Each scene shows the same named points in several views. A view is turned or mirrored, and shifted as a whole, has a little noise and may leave points out.
(in the rows, 100 means zero)

Scene 1
View 1
samin: [ 96 129 110  78  92  96 119 108  91 106  72 123 125  84  92 106  99 102
  76 108 106  87  83 102 103 105 110  99 100 109 106  79 101 108  98 111
 114  92 106 113  90  77 103  69 103 105 112  92 108]
rov: [ 94 122 112  83  96 106 113 111  99  94  80 131 124  90  88 116 100 105
  78 117 110  85  87  86  95 112 107 116  78 104 100  82  96 120  89 110
 108 101 104 121  88  89  98  65 107 100 107 107 113]
gamol: [ 85 143  85  77 121  89  71 110 109  96  57 123 104  85  99 111 110 137
  88  93  78 117  94 137 117  58 103 102  91 150 109  78  66 110 114  95
  83  67 105 100 104 109 104  69 112  93  83  76 112]
von: [ 87 139 106  78  92 127 109 107  95  75  68 136 116  80  78 127 110 113
  81 130 101  96 109  94  89 102  90 128  79 137  89  87  80 111  94 116
  79  96 101 128  95  79 103  72 118  89 105 104 113]
fole: [103 131 109  73  91 102 123 112  90 104  70 129 124  87  87 113 107 102
  78 115 106  84  92 103 102 108 110 103  96 118 102  79  98 107  96 109
 104  92  98 122  84  78 105  70 104 105 110  93 113]
sop: [ 95 129 112  90  98  89 119 114  98 103  65 121 116  82  89 113  84 104
  76  95 100  91  81 108 106 101 116  93  95 114 104  78  99 112  74 116
 113  99 112 113  98  68  89  80 107  96 129  98  95]
nekuz: [ 80 137 112  82  73 106 133  98  83  96  69 125 124  68  86 102  89  95
  73 110 112  90  81  89 100 116  99  99 117 103  99  86 107 102  93 129
 120  99 113 110 100  48 102  80 105  96 132  91  91]
livu: [ 81 116 102  82 107  74  97 124 114 104  80 130 121 100 105 107  79 113
  83 102 102  99  70  98 114  99 119 101  76  88 100  81 104 138  72 105
 116  90 109 107  99 115  81  80  94  96 112  98 107]
lal: [ 83 123 118 106  93 106 118 103  96  97  77 116 122  76  87 112  84 102
  73  94 114  84  75  85  92 111 101 108  94  98 107  82  95 112  86 120
 128 114 119 106  99  58  94  68 116  91 125 107  91]
tuf: [ 72 135 104  87  92 106 107 102 100  86  73 126 119  76  89 112  86 111
  80 109 105 100  83  89  99 102  96 114  92 109  96  88  90 117  91 120
 108  97 114 107 107  77  96  74 110  85 115  97  98]
lapo: [ 72 143  98  60  74 125 119 109  93  67  74 150 123  84  80 118  96 105
  84 153 105 102 110  79  95 113  88 130  79 122  71  98  95 122  81 129
  73  89  93 136 100  91  99  88 102  85 114 101 114]
tuk: [110 132 102  60  98 102 112 111  90 107  73 132 129  97  95 106 124 108
  81 122 103  85  96 110 105  98 110 106  95 121 109  78  92 107 119  95
  99  78  91 122  78 103 116  57  99 118  87  86 132]
vis: [ 80 126  97  71  96  83 102 112 102 108  79 127 127  95 105  97  94 110
  82 107 106  96  74 101 115  99 112 100  94  94 106  82 102 124 100 103
 117  80 106 102  96 108 101  70  92 103 103  84 114]
Sokuz: [ 74 110 109 106 110  75  92 113 117 110  84 115 120  91 107 105  71 114
  78  76 109  94  54  93 108 100 114  99  82  76 114  79  96 133  82 105
 140 105 126  89 104  95  82  65 102  92 113 102  93]
munol: [ 59 136  97  77  83 131  99  97  99  71  88 138 129  81  90 111 103 114
  83 134 113 100  95  71  88 106  79 140  81 109  90  96  81 122 115 117
  99  94 106 112 102  97 111  59 113  85  92 100 117]
Seve: [102 119 109  82 105  76 112 118 100 119  71 121 122  94 100 103  93 106
  76  92 102  85  72 111 114  99 124  87  96 100 114  74 102 117  89 100
 121  90 107 107  90  90  92  71  98 111 114  91 107]
View 2
samin: [106 111 103  85  87 106 103 103 114 109 110 103  95 108 109  90  88 104
  98 105  83 114 104 109  87  86 108 115 123  95 108 110  95 108  88  99
  78 103 117  93  98  95 124 114  98 102  94  95  87]
sop: [102 117 101  93  71 101 107  97 113 116  99 107  99 120 101  87  93  94
  99  95  88 113 105 116  72  92 116 108 120  82 107 119  85  99 101  95
  81 108 128 104  96  96 105 123  91 103  92  91  98]
lapo: [104 112 103  80 100  87 116  99 116  89 153 116  53 108 104 104  71 129
  86 116  77 118  95  87  86  97  87 112 121  86 113  86 101 125 101  59
  81  65 101 100  94 102  86 120  86  70 121  99 113]
tuk: [103  99  99  70  95 118 105  99 107  94 115  98  81 104 123 101  82 114
  95  96  81 110 121 104 106  74  84 136 136 101  99  96 102 113  80  92
  76  84 105  77 101 101 143  98 105 110  92  94  63]
nekuz: [115 131 115  97  92  98 102 111 121 111 116 110 106 113 107  80  77 101
 104 124  82 122  86 108  70  94 121  99 113  95 118 121  92 113  82 105
  74 107 122  96  96  92 114 123  92  78 112  95 107]
munol: [107  96 105  93 118  80  99  98 114  87 133 116  81  84  96 117  75 142
  96 122  79 121  83  85  87  83  91 115 120 100  96  94 103 131  85  52
  95  92  99 105  87  97 109  92  88  79 108  89  94]
rov: [104 104 101  88  91  94 102  98 122 100 119  98  80 101  96 107  95 116
 101 103  77 111  98  99  85  89 103 117 113  91 107  99  99 105 100  79
  93 108 114  94 101 101 115 116  86 104  94 103  85]
Sokuz: [100  81  98 100  85  88  92  94 109 124  83 110 119  91  82 110 126 105
 108  99  90 111 101 120  81  90 127 104 103  92 109 122  83  97  97  79
  93 142 126 134  86  87 112 114  92 126  69  97  98]
Seve: [100  97  96  83  77 112 103  97 108 118  92 103  99 108 107  94 107  96
  99  92  89 107 118 121  93  87 113 117 119  94 111 114  87  96  92 101
  77 115 122 104  97  93 126 119 101 122  79  98  84]
von: [106 116  99  91  90  89 113  95 117  88 130 108  69 111 103 100  66 125
  91  96  78 120  94  90  75  85  85 120 135  81  88  92 101 120 104  62
  94  78 109  89  96 106  98 100  83  80 110  86  89]
tuf: [105 108 103  99  91  86 103  97 111 105 112 116  96 104  93  99  85 116
  97 108  85 120  92 104  75  90 110 105 120  89 104 112  91 116  94  74
  86 104 118 112  87  94 102 108  90  87 100  88 106]
lal: [111 120 107 108  87  87  98 104 126 111 103 104 108 107  86  93  91 107
 110 109  79 117  81 105  62  90 123 102 110  87 104 118  92 105  95  91
  95 128 128 103  98  94 109 115  83  93  96  97  96]
livu: [ 90  78  89  80  83  96 103  90 101 117 106 110  86  97  93 112 123 108
  97  94  87 106 118 117  98  94 110 113 111  91 117 105  87  98 106  72
  82 111 116 131  89  91 106 125  95 124  76 102 100]
gamol: [ 93  86  90  85  80 102 116  79  81  99  86 125 100 105 116 100  76 117
  78  69 107 118 130 117  96  64  77 130 164  86  70 109  82 118  90  60
  78  79 114 116  74  96 112  68 106 110  76  52  80]
fole: [104 114 101  83  85 107 108 102 116 102 115  99  84 113 113  92  82 107
  97  99  80 113 106 106  86  86 100 122 126  91 104 103  98 108  92  96
  82  94 116  82 104 102 120 113  95  99  98  96  82]
View 3
nekuz: [114 115 120 117  91 111 114 108 130  97  83 115  93  71 102  94 125  78
  81 112  84 105 115 127  94  86  71  96 131  99 127  89 134  95  86 123
 105 102  86 113  94  93 104 103 105 100 109  71  91]
Seve: [ 91  85 113 110  99 103 115 120 110  97  90 113  99  90 105 110 103  80
 111 125  87 105  99  92  77  98  69  79 105  99 116  93  92 104  89 145
 110  87 105 102  97 100 104 111  85 106 112  84 105]
tuk: [112  81  71 124 113 112 111  98 113 108  76 102  93 106 105  99 110  82
 130  97  78  71  87  96  88  70  84  90 127  90 109  90  86 106  87 153
  96  87  87  85 107 120 101 106  81 124 108 102 105]
fole: [107  97  95 126 103 112 118 108 119 106  84 114  93  90  98  91 112  87
 107  99  84  89 101 102  87  81  70  92 123  94 115  92  98 106  91 146
 106  93  94  94 104 106  99  98  93 109 114  90 100]
sop: [ 92  98 121 112  88 103 124 125 121  99  87 117  99  71  95 103 114  83
  97 114  90 110 106 102  81 100  70  89 111 102 119  95 104 103  91 137
 118  98 109 104  92  92 101  99  92  98 108  80  95]
vis: [ 88  88  95 105 102 109 112 114 114  91  87  99  94 103  98 115 110  70
 119 123  87  97  95 110  78  96  83  70 104  98 107  87  99  95  78 142
  95  90  82 106  95 107 112 117  77 119 103  86 103]
rov: [ 83 111  97 125 108 114 107 113 122  99  97 119  91 103  90  87  99  90
 108 104  92  94 102 117  83  85  73  84 111 101 119  96  96 102  92 147
 109  91  88 102  95 105 102  90  99 109 112  90 102]
samin: [104  95 103 117 100 107 113 109 117 101  85 111  95  88 102 101 113  81
 105 110  84  96 104 107  87  84  76  89 120  99 119  92 106 102  88 140
 106  92  92 100  98 105 103 104  92 108 109  84 100]
von: [ 89 114  74 135  97 122 126 114 135 111  83 113  88  87  67  70 115  96
 107  68  95  83 101 125  89  81  82 101 122  97 108  95  96  98  89 149
 107 108  91  93  96 112  97  68  93 107 102  96  85]
Sokuz: [ 52  95 121  93  98 100  98 134 111  80 105 113 102  96 100 120  99  78
 111 148  91 120  98 120  74 112  87  74  84 119 127 100  98  85  81 131
 117  91  98 116  71  99 111 112  86 110 101  76 102]
gamol: [ 82  60  61 100  87 106 134 129 118 111  60  85 101  74  70 118 127  80
 147  84  83  86  77  95  77 102 117 100 101 103  96  93  80  85  77 147
 106 110 118  80  86 123 100  98  53 125  81 104  87]
livu: [ 62  95 105 106 100 109 119 132 113  89 101 107  96 105  85 111  96  76
 116 128 100 109  94 106  67 112  70  59  86 100 104  90  85  96  84 149
 104  88  93 110  92  99 111 108  75 109 106  85 102]
munol: [ 77 125  62 125 108 129 105 109 138  97  95 105  84 108  68  77 113  87
 111  82  95  79  98 155  88  80  98  89 116 102 112  94 110  81  78 139
  93 107  65 105  85 118 108  80  90 121  94  91  90]
View 4
munol: [108  99 103  95  72  83  77 103  99 110 114 118  95 106 101  99  99 105
  83 105 142  85  88 128 139  95  87  87 127  65 100 114  61  93  91  76
 130  91  85  99 127  91 119 116 105 102  74  90 123]
tuk: [113 102  91 110 100 101 101 109 108  96  88 112  88  95 102  80 102 102
 122 107 109 118 103 126 133 131 100 105 111 106  89  95  84  95  86  72
 110  66  68  93 103 110 107  95 118 128  86  78 122]
tuf: [ 84  91 101  85  76  93  87 123  96 103 100 115  97 110  99 104  98 100
  88 107 123  79  82 111 107 100 102  95 122  72  92 102  82 102 110  78
 106  89  98  81 115  97 122 114 114 109  99 103 118]
von: [110  99  84  90  78  98  88 109 101  98  97 120 111 125  91 100 101 114
  80 103 141  97  76 103 139  90  77 112 130  74  77  97  70  89  85  84
 122  93  75  98 123 104 133 101 127 100  84  87 119]
sop: [ 80  86  96  80  89 106  99 135  94  96  85 113  99 104 102 105  95  96
  97 108 108  89  80  95  88 113 108 104 117  89  83  92 102 106 117  76
  90  79 101  66 107 108 120 109 126 115 115 102 115]
Seve: [ 86  86  98  91  98 103 106 122 101  95  84 107  88  85 110  97  98  90
 117 108  96  99  94 113  90 131 115 103 114 100  96  98 100 112 119  70
  94  72  96  66 102 112 110 102 109 126 114  96 115]
nekuz: [ 87  94 113  83  78 107  82 161  83 105 100 114  88 115 102 105  78  94
  85 113 121  85  77 101  97 110 101  74 114  81  79 100  96  97 103  73
  92  66 100  74 110  91 102 119 134 104 100 102 126]
vis: [ 86  92 105 105  90  89  96 113 106  99 101 109  86  83 108  98 102  89
 115 107 101  95 101 132 104 122 118  98 114  87 100 105  81 114 114  69
 103  80  93  78 100 104 106 104 101 127  99  94 120]
rov: [109  90  97  84  91 103  96 110  96 103  95 107  97  90 107 101  96  96
  98 105 123 104  85 103 111 115  90  95 127  85  91 108  86 103 108  69
 115  84  94  77 123 108 114 102 110 110  97  92 119]
livu: [ 78  84 101  92  93  92 100  99 109  94 100 106  95  72 108 112 103  84
 110 105 100  94  93 115  88 118 117 110 125  77 101 112  80 124 133  71
 105  96 102  67 106 117 118  98  92 123 113  98 117]
gamol: [ 72  94  73 111  79  76 102  92 123  85  77 129 101 123  90  77 131 117
 114 105  96  79 104 145 128 103 121 142 109  97 102  71  75  98  97  98
 103  88  73  96  88 108 142 104 110 139 101  97 105]
lal: [ 94  81 103  67  82 105  91 135  82 108  86 110  93 102 110 103  91  98
  83 110 123  81  77  95  94 109  98  79 123  82  97 100 106  96 113  71
 104  79 113  67 125  95 114 124 114 104 109 106 111]
lapo: [106 105  98  99  79 101  82 113 106  96 125 115 110 112  88 122  89  99
  80 102 144 106  73 101 132  87  75 107 136  53  62 117  47 105  94  78
 119 101  74  96 120 110 122  86 128  95  78  80 135]
samin: [ 96  93 101  92  91 104  94 130  96 100  90 111  91 100 105  95  92  97
 105 108 111  99  88 110 104 120 103  93 115  93  88  97  95  99 104  71
  99  70  91  77 107 105 107 107 121 117 101  93 120]
View 5
gamol: [ 94  87 113  78 103  97  62 114 133 132 102  91  87  91 108 109  84  82
  81 128 153 111  88 148  73  76  76  84  77 108 115  60  81 103  93 108
 109 102 101 154 122 101  80  91  84  83  84  96  78]
lapo: [100  89  88  53  99 115  58 100  88 112  85 116  62  91 143 104  69  35
 125  96 126 101  65 116  78  69 121 118  91  92 121 105  72  68 106 103
  64  70 106 104 110 124 111  80 140  98  95 113 102]
rov: [ 83  99 118  70  97 101  69 117  93  97  80 108  86  86 117 104  83  76
 101 100 110 104  87 107  81  92 101 108 102 105 109 116  79  64 106  95
  76  95 103 111 106 106  98 117 138  98  82 120  98]
sop: [ 88 115 107  80  80 114  94 106 106 107  88 109  85  99 102 115 108  82
  91 102 113 115  88 106  97 104  91 117 105 104 109 108  82  74 105  87
  95  99  96 114 123  90 102 113 116 101 104 118 107]
Sokuz: [ 63 130 117  97  72 108  98 118 113  98  77 108  95  91  92 107 106 104
  77 114 106 107  85 141  87  82  83  90 113  92 110 118  77  62  90  80
  95 108 103 111 107  65  82 148 131 107  74 123 100]
Seve: [ 88 103 122  82  85 104  94 126 114 103  90 106 105  99  90 112 102  87
  89 107 103 113  82 115  92 104  94  96  90 112  99 113  88  66 103  98
 111 110 102 121 117  87  92 127 122  98  94 115  94]
von: [ 93  90 102  59 109 102  48 101  93 113  86 107  66  86 138 108  75  60
 108 103 135 102  89 105  79  84 100 120  98 101 118  91  75  83 108  96
  65  85 101 118 116 124 103  84 120  95  92 114 100]
vis: [ 87  97 115  82  92 103  82 127 119 106  87 108 101  92 102 105  88  71
  97 109 108 107  73 138  88  82 105  87  80 102 103 114  85  65  97 105
 107 102 108 122 106  88  89 125 127 101  88 114  90]
tuf: [ 79 113  97  78  92 107  72 103 105 108  82 110  74  85 120 110  97  69
 100 104 123 105  85 129  97  80  97 113 104  91 115 107  73  78  99  87
  81  93 102 112 111  91 100 109 122 110  92 120 105]
lal: [ 70 123 107  82  95 105  76 106  99  93  77 111  79  82 113 112 108  83
  94  96 109 104 102 110 107  96  92 123 118  99 109 120  79  74 104  73
  77 103 102 103 113  87 100 124 125 118  95 130 112]
munol: [ 75  97  99  68 117  95  37 110 100 102  75 111  70  70 143 101  67  54
 113 101 130  90  84 141  85  61 109 106  95  88 116 108  71  77 100  96
  63  87 111 113  96 110  95 102 134 110  76 120  96]
fole: [ 96  91 116  68 107 101  68 118 103 105  90 108  92  92 114 109  89  69
 104  96 111 108  89  98  93 104 103 113  89 111 103 110  86  73 112  99
  94 101 103 118 116 109 102 105 120 101 100 117  97]
tuk: [100  72 127  62 121  87  54 134 113 105  94 102 107  86 111 105  74  67
 105 101 114 104  86 108  85 100 107  96  69 119  97 102  92  74 112 115
 101 107 108 134 108 118  94 108 118  95  91 112  79]

In a view up to two points have been moved. Name them for each view, in the order of its rows, or write -.
view 1 => -
view 2 => -
view 3 => Seve
view 4 => von, lapo
view 5 => -

Scene 2
View 1
fum: [ 96  91 118  89 115  97 103  91  88  90  93  67 104  86  92 107 114  71
 116  92  82  95 120  74  89  91  98  97 103 114 111 116 103 108  82 119
 107 104  71  85 105  99 100 102  98 105 115 103  88]
fip: [123 112  75  87 116 107 107  96 107 111  71  87 100 131 114  80  88  90
 113  84  90  98 126  84  63  88  97 126  86  86 106  91  73  85  95 100
  98  86 106  90  99 115  69  71  75  94 125 150  59]
Zufen: [110 112  72  90 110 110 103  88  92  98  71  95 115 123 106  75  98 102
 114  80  97 105 130 110  76 101 107 119  93 106  95  87  75  78 107  81
 111  81 124 108  96 116  66  69  69  95 121 136  54]
Kuv: [113  53  89 119 138 129  99  84  77 101  98  96 111  98 110  87 107  73
 119  92 104  85 139  85  68  89  91  99  97  89 133  89  82  68  84 123
  97 103  82  86  80  93  34  59  76 116 110 152  57]
zeru: [103 112  90  82 103  97 106  90  92  99  82  69 106 107  99  88 105  88
 109  87  87 100 122  94  82  94 102 113 100 110 105 101  93  95  97  96
 112  95 107 104 109 107  93  81  85 101 118 123  71]
Tarop: [110 107  86  83 114 100 115  87 101  97  89  79 101  94 100  87  98  95
 111  97  91  92 119  82  76  92 108 110  91  99 103  96  93  95  79 115
 101  95  95 104 107 105  82  74  77  95 119 129  72]
fud: [114  89  83  88 120  97 104  71  87  83  92  82  99  77  92  96 119  88
 116 110  99  98 116  86  73  94 107 103  95 114 102 104  94  90  73 125
 107 105  83 112 106  89  74  78  84  94 108 116  68]
ruf: [ 91  74 121 100 127 115 117  95  90  98 116  70 112  75 100  96 100  79
 111  89  86  76 131  68  90  92 108  86 107  95 132  99 111  98  73 132
  99 103  70  81  95 100  83  77  86 118 120 129  91]
guzo: [100  96  92 101 125 121  95  90  84  83  64 119 125 115 100  86 103  98
 126  69 103 108 134 118  86 112 112 102 100 120  85  89  67  77 113  77
 110  71 106  98  82 123  57  83  72  91 122 117  63]
Siv: [ 89 113 100  85  99 105 121  99  92 107 102  56 118 103 101  76  92  96
 101  79  81  89 129  91  92  95 108 104 111 101 119  91 114  96  96  93
 112  94 116 101 104 113 103  73  79 117 122 135  77]
Dup: [ 90  99 117 106 130 124  89 101  86  83  55 126 128 122  98  99 104  88
 133  54  99 113 136 119  97 113 111  97 101 127  77  97  59  89 123  68
 110  66  90  76  76 135  66 108  83  86 128 100  75]
Ves: [ 94 108  76  80  83  88 107  76  72  95  97  45 111  94  90  78 120  95
 102  99  87 101 119 107  86  96 103 106 115 122 111 100 115  86  97  94
 128 107 127 134 115  88 100  70  83 118 104 122  61]
Fonol: [ 97 144  97  66 113  91 107  89 112  66  53 117 116  97  82  96 100 121
 124  74  95 120 110 111 100 118 137 107  89 138  48 104  71 108 101  78
 108  63  98 110 106 137  99 108  81  59 132  78  90]
Solut: [ 93  79 126 106 125 115  95  95  80  91  82  87 115 100  95 106 113  65
 122  75  89  99 132  88  92  97  96  91 106 117 112 109  88  96  99 105
 109  94  72  73  87 110  80 103  95 107 117 109  83]
fogo: [ 93 110 100  98 116 120  98 100  89  92  63 109 126 123 102  87  98  94
 122  60  95 110 134 116  92 109 111 105 102 118  87  91  70  84 120  68
 113  70 111  90  86 131  73  90  76  95 127 119  68]
bopad: [100  96  86  90  98  97 100  83  73  96  88  59 111 102  95  87 119  80
 108  92  88 104 123 102  83  94  94 105 110 118 113 104 101  88  98  97
 122 104 108 111 105  94  88  81  86 113 107 122  61]
View 2
fip: [104  96  81  76 118 110 115 126 106 118  78  72 108  98 107 106  96  77
 107 122  95 113  81  96  65 114 102  82  74  88 105  82 114 114  73 104
 119 101  73 111  87 107 127 122 129 108  77 107  81]
Siv: [109 112  93 114  94 106  94 130  87 123  85  97 103  85 125 107 105  91
 122 106  96 110 118  85  81 103  75  78  75  94  91  81 103  81 100  98
 126  98  91 124  96 105  95  98 126 134  82 119  98]
zeru: [103 105  85  92  93 102 102 109 106 109  84  85 103  88 122  99  98  90
 114 110  99 105 102  97  83 107  93  77  77  98  99  77 112  94  96 100
 122  94  83 117  99  99  95 106 110 122  99 108  92]
fogo: [ 97  87  77 113 108  98  93 127 115 139  91  65 109 100 123 101 105  71
 123 133 104  89  87  98  75  77 108  90  84 105 121  93 117  92  53 115
 128  94  82 146 122  75 116 115 104 113 108 115 100]
Zufen: [102  88  78  88 108 110 101 122 118 132  67  70 111  97 130  99 109  75
 118 132 104 102  83  97  82  94 102  78  84 102 111  91 122 102  69 113
 121 105  69 128  99  89 115 120 125 127  87 111  86]
Dup: [ 87  86  76 124 112  86  99 126 120 142 109  55 108 105 111 102  99  71
 116 130 106  79  87 108  75  66 120 103  84 105 127  99 115  86  45 110
 125  85  87 155 136  62 113 113  87  96 127 115 111]
bopad: [101 102  90  95  86  93  99 104 100 110  81  88 100  75 130  88  89  82
 119 108  99  96 112  99  93  94  88  84  85 101  99  83 111  90 112 103
 120 112  70 110  96 101  87 112 103 143 108 111  86]
guzo: [ 90  79  78 105 112  97 103 127 122 143  84  59 112 101 121  95 103  71
 115 134 108  86  84 108  89  77 114  95  91 102 116 108 122  91  61 113
 119 100  73 145 120  72 115 115 102 119 105 114 102]
Kuv: [ 78  91 100  87 130  87 134 136  85 135  87  59 106  86  91  89  67  69
  93 110  96  95 101 120  94  96 103 117  91  67  82 132 101  95 104 101
 106 127  52 114  83 115 117 130 114 134  79 115  91]
fud: [ 88  99  90  72  97  94 128 100 117 108  82  77 104  90 113  88  89  95
  89 106 101  99 100 120 109 112 105  83  82  88  84 104 116  88 125  94
 101  95  71 109  93  98  85  98 101 128 105 105  96]
Fonol: [100  95  68  97  85 109  98 102 155 123  88  73 114 116 131 104 132 103
 102 129 115  93  82 106  93  96 121  54  76 116 121  77 133  80  63  98
 116  49 108 154 139  48  89  76  96  88 125 107 117]
fum: [ 94 117  92 104  94  83 114 114  89 106 111  85  97  83 100  99  78  95
 100  91  93  94 121 108  86 106  97  93  74  87  91  87  95  82 117  87
 118  86  90 115 101 104  84  96  91 108 111 110 109]
Ves: [109 104  91  93  75 104  90  98 106 108  66 101 100  74 151  89 103  92
 127 110 102 103 114  93 102  97  75  70  87 109  93  77 117  86 124 105
 121 113  71 112  95 100  76 101 115 160 101 112  84]
View 3
bopad: [ 85  99 103  93  90  92 105 119  83 116 117 110 107 104 110  81  99 104
 100  95  98  99  91 114 113  78 105  93  95 112  94  95 117  90 124  92
  95 120  81  98  76 102  89  94  74 104 106 121  94]
Dup: [ 81  90 126 114 105  98 125 143  48 120  83 134  96  71  68  78 116  58
 133 110 114 102 113 102 131  88  74 109  75 139  87 138  66  73 130 124
  72 131  92  65 107  88 113 115 114  93 113 129 108]
fogo: [ 77  97 119 113 104  98 128 132  69 108  98 140 102  86  77  83 110  64
 131 111 112 112  97 119 123  89  78  92  82 130  87 121  76  83 130 113
  73 123  87  79 100  89 105 114 112  96 112 124 111]
fip: [ 82  97 121 101  86 101 105 117 107  98 108 136 117 109  82  97 100  96
 110  99 105 138  73 102 117 110  99  78  86 117  66 112  79 125 110 110
  60 116  81  93  71  97 102 111 104 103 107 103  84]
fud: [103  85  97  91  83 100  93 117  90 127 100 100 115  93  86 107 109 125
  83 100 104  92  90  87 119 102  96 106  80 116  80  87  99  99 127 100
  92 136  80 100  65 111  89  94  68 104 115 125  80]
Siv: [ 84  93  95 103  98 108 100 122 106 106 133 110 114 124  89  90 109  73
 118 108  98  98  76 137 111  85 107  91  86 103 100 102 107 111 117 102
  89 118  78 103  95 102  86  95  76 110  92 116 102]
Solut: [100  88 117 100 100 103  85 138  62 131  97  98 106  96  82  77 115  73
 116  89 100  91 106  93 120  78 103 117  85 118  93 129  98  97 111 120
  88 136  86  60  94  96  96  97  77  99  97 123  81]
ruf: [115  86 101 105 101 119  63 124  92 131 112  79 125 113  66  98 120  80
 109  94  97  92  81 100 112  88 103 112  77  98  91 106 111 132 101 117
 101 147  77  79  82 113  84  91  57 110  86 125  76]
Tarop: [ 92  84  99  96  85 106 100 120 108 114 113 110 116 108  80 108 110 103
  98 105 105 102  81 104 119 110  99  95  77 112  76  96  87 115 120 106
  81 125  81 103  75 105  92  99  80 106 108 114  85]
Fonol: [ 69  64  85  93  88 102 149 147  85 118 103 128  87  87  74 115 122  81
 109 133 120  58 118 120 136 127  81 115  56 146  89 112  44  58 155 120
  67 118  95 102 109  91 109 102 110  94 127 121 113]
Kuv: [112 111 131 115 100 104  71 104  72 123  85 110 133  84  62  85 105 102
 107  84 104 144  70  75 111  83  82  88  89 105  70  99 112 133 101 105
  95 153  74  75  60 113  95 115  75 106 100 132  79]
zeru: [ 86  91 103  99  89 101 107 123  96 108 119 117 110 110  93  92 105  92
 109 101 102 105  85 116 115  94 103  92  86 113  87 105  97 104 120 106
  80 119  83  97  83  98  93  99  87 103 104 112  92]
guzo: [ 82  98 118 115 101  97 125 125  63 113  88 139 107  72  70  86 109  78
 123 111 117 116  94 106 126  94  68  93  78 131  83 112  78  84 133 109
  78 132  86  85  92  96 105 119 110  96 116 132 111]
Ves: [ 80 101  88  90  89  91 114 115  96 109 132 112 109 110 117  88  97 112
  93 105  99  91  82 134 110  74 108  87  95 107 102  78 126  83 136  81
 101 113  79 118  78 106  81  89  68 109 109 124 105]
View 4
Fonol: [ 94 109 106 101  98  88  76 103  86 110  80 105  80  95  70 134  89 116
 104 101 101 140  96 124 128  79  51  66 100  97 149  73  81 103  90  54
 103  92  90  61 101 114  91 109 103  95 119  63  48]
Dup: [ 79 131 102 105 128 108  88  94  92 122  89 108  77  92  78 139  72 137
 141 119 105  96 111 106 111  63  76  72 111 103 138  90  89  89 133  39
  97 105 105  82 115  74 107 124  81  90 103  90  89]
Ves: [ 93  86  88 106  77 110  93 135 133 122 105  67  68 130  73 101 110 106
  80 100  91  73 107 114 101  87  73 110 125 113  98  95 126 126  80 129
  79 154 104  94 105  91  84 100 109 111 117  92  86]
fum: [ 81 142 111 101  98 113  96 106 108 112 120  88  85 125 109 122 105  91
  88 103  70  86 103 113  89  82  98 111 100 106  86  84  94  90 116 111
  92 126  97  98 107  92 108 105  94 116 118  90 113]
Solut: [ 75 146 113 106 115 117  94 101 104 117 116  92  84 114 103 130  94 112
 113 110  82  80 107 106  93  73  98 100 107 108  95  88  93  84 130  91
  90 121 100 100 112  74 109 117  83 108 112  96 116]
Siv: [ 94 115  87  91  81 120  98 122 126 126 111  77  75 129  83 103 100  84
  94 112  88  76 116 102  88  75  85 109 109 103 120  95 116 119  97  94
  87 156 117  86 119  99 114  98 112 109 111  86 101]
Kuv: [ 93 138  86  94 115 130 107 106 107 120  87 103  63 102 105 104  68 125
 120 106  87  34 101 132  89  87 145 104 113  96  82  82 126 106 132 105
 121 153  89 103 131  71 130 112 108 119  92 112 142]
fud: [ 95 118 100 100  95 107  92 113 103 106  92  94  69 109 102 109  91 116
  88  87  82  77  88 141 102  99 108  98 107 102  82  73 108 104 100 126
 113 127  78  95 106  94  98 104 111 122 111  94 104]
Zufen: [ 97 104  74  95 100 106 102 115 115 122  80 100  52  97  74 102  70 112
 115 108 110  68 101 117 100  80  88  77 118  97 130  83 123 119 107  69
 109 140 109  81 111  97 102 103 121 107  87 103  86]
bopad: [ 88 104  92 106  92 107  99 122 122 118 103  80  66 119  87 108  96 109
  91 102  90  66 103 111  96  86  86 100 123 113  94  90 120 108 103 114
  88 138 104 100 103  83  86 104 103 112 106 104  98]
guzo: [ 90 116  88 102 118 112  91 105 102 122  75 105  64  90  71 120  67 140
 132 113 111  78 106 120 111  73  87  76 116  98 133  86 109 107 118  57
 105 122  99  82 120  78 107 119  99  99  99  94  90]
Tarop: [ 98 119  89  90  89 108  98 112 108 111  96  95  67 111  97 103  90  92
  90  97  86  81  95 126  94  90 103  96 103  95 104  73 111 111 100 101
 115 135  94  85 110 109 111  98 122 117 103  91  99]
ruf: [ 91 147 107  91  97 130  96 107 108 117 115  87  91 127 110 116 101  92
  95 107  67  72 109 124  86  84 122 125  94  98  85  88 102 102 115 115
  99 148  91  96 131  88 136 105  99 120 121  82 135]
zeru: [ 89 113  88 101  89 105  99 118 115 117 105  89  67 116  90 108  93  93
  92 104  91  82 100 109  94  83  83  96 113 103 108  82 112 107 103  95
  99 134 108  87 101 101  95  99 113 111 102  97  92]
fogo: [ 85 117  86  98 113 111  95 106 107 126  86 101  67  99  73 122  72 123
 131 119 108  84 111 106 106  65  75  77 116 102 140  90 108 104 121  48
  97 124 111  80 113  83 105 114  99  95  95  94  85]

In a view up to two points have been moved. Name them for each view, in the order of its rows, or write -.
view 1 => fum
view 2 => -
view 3 => zeru
view 4 => Ves
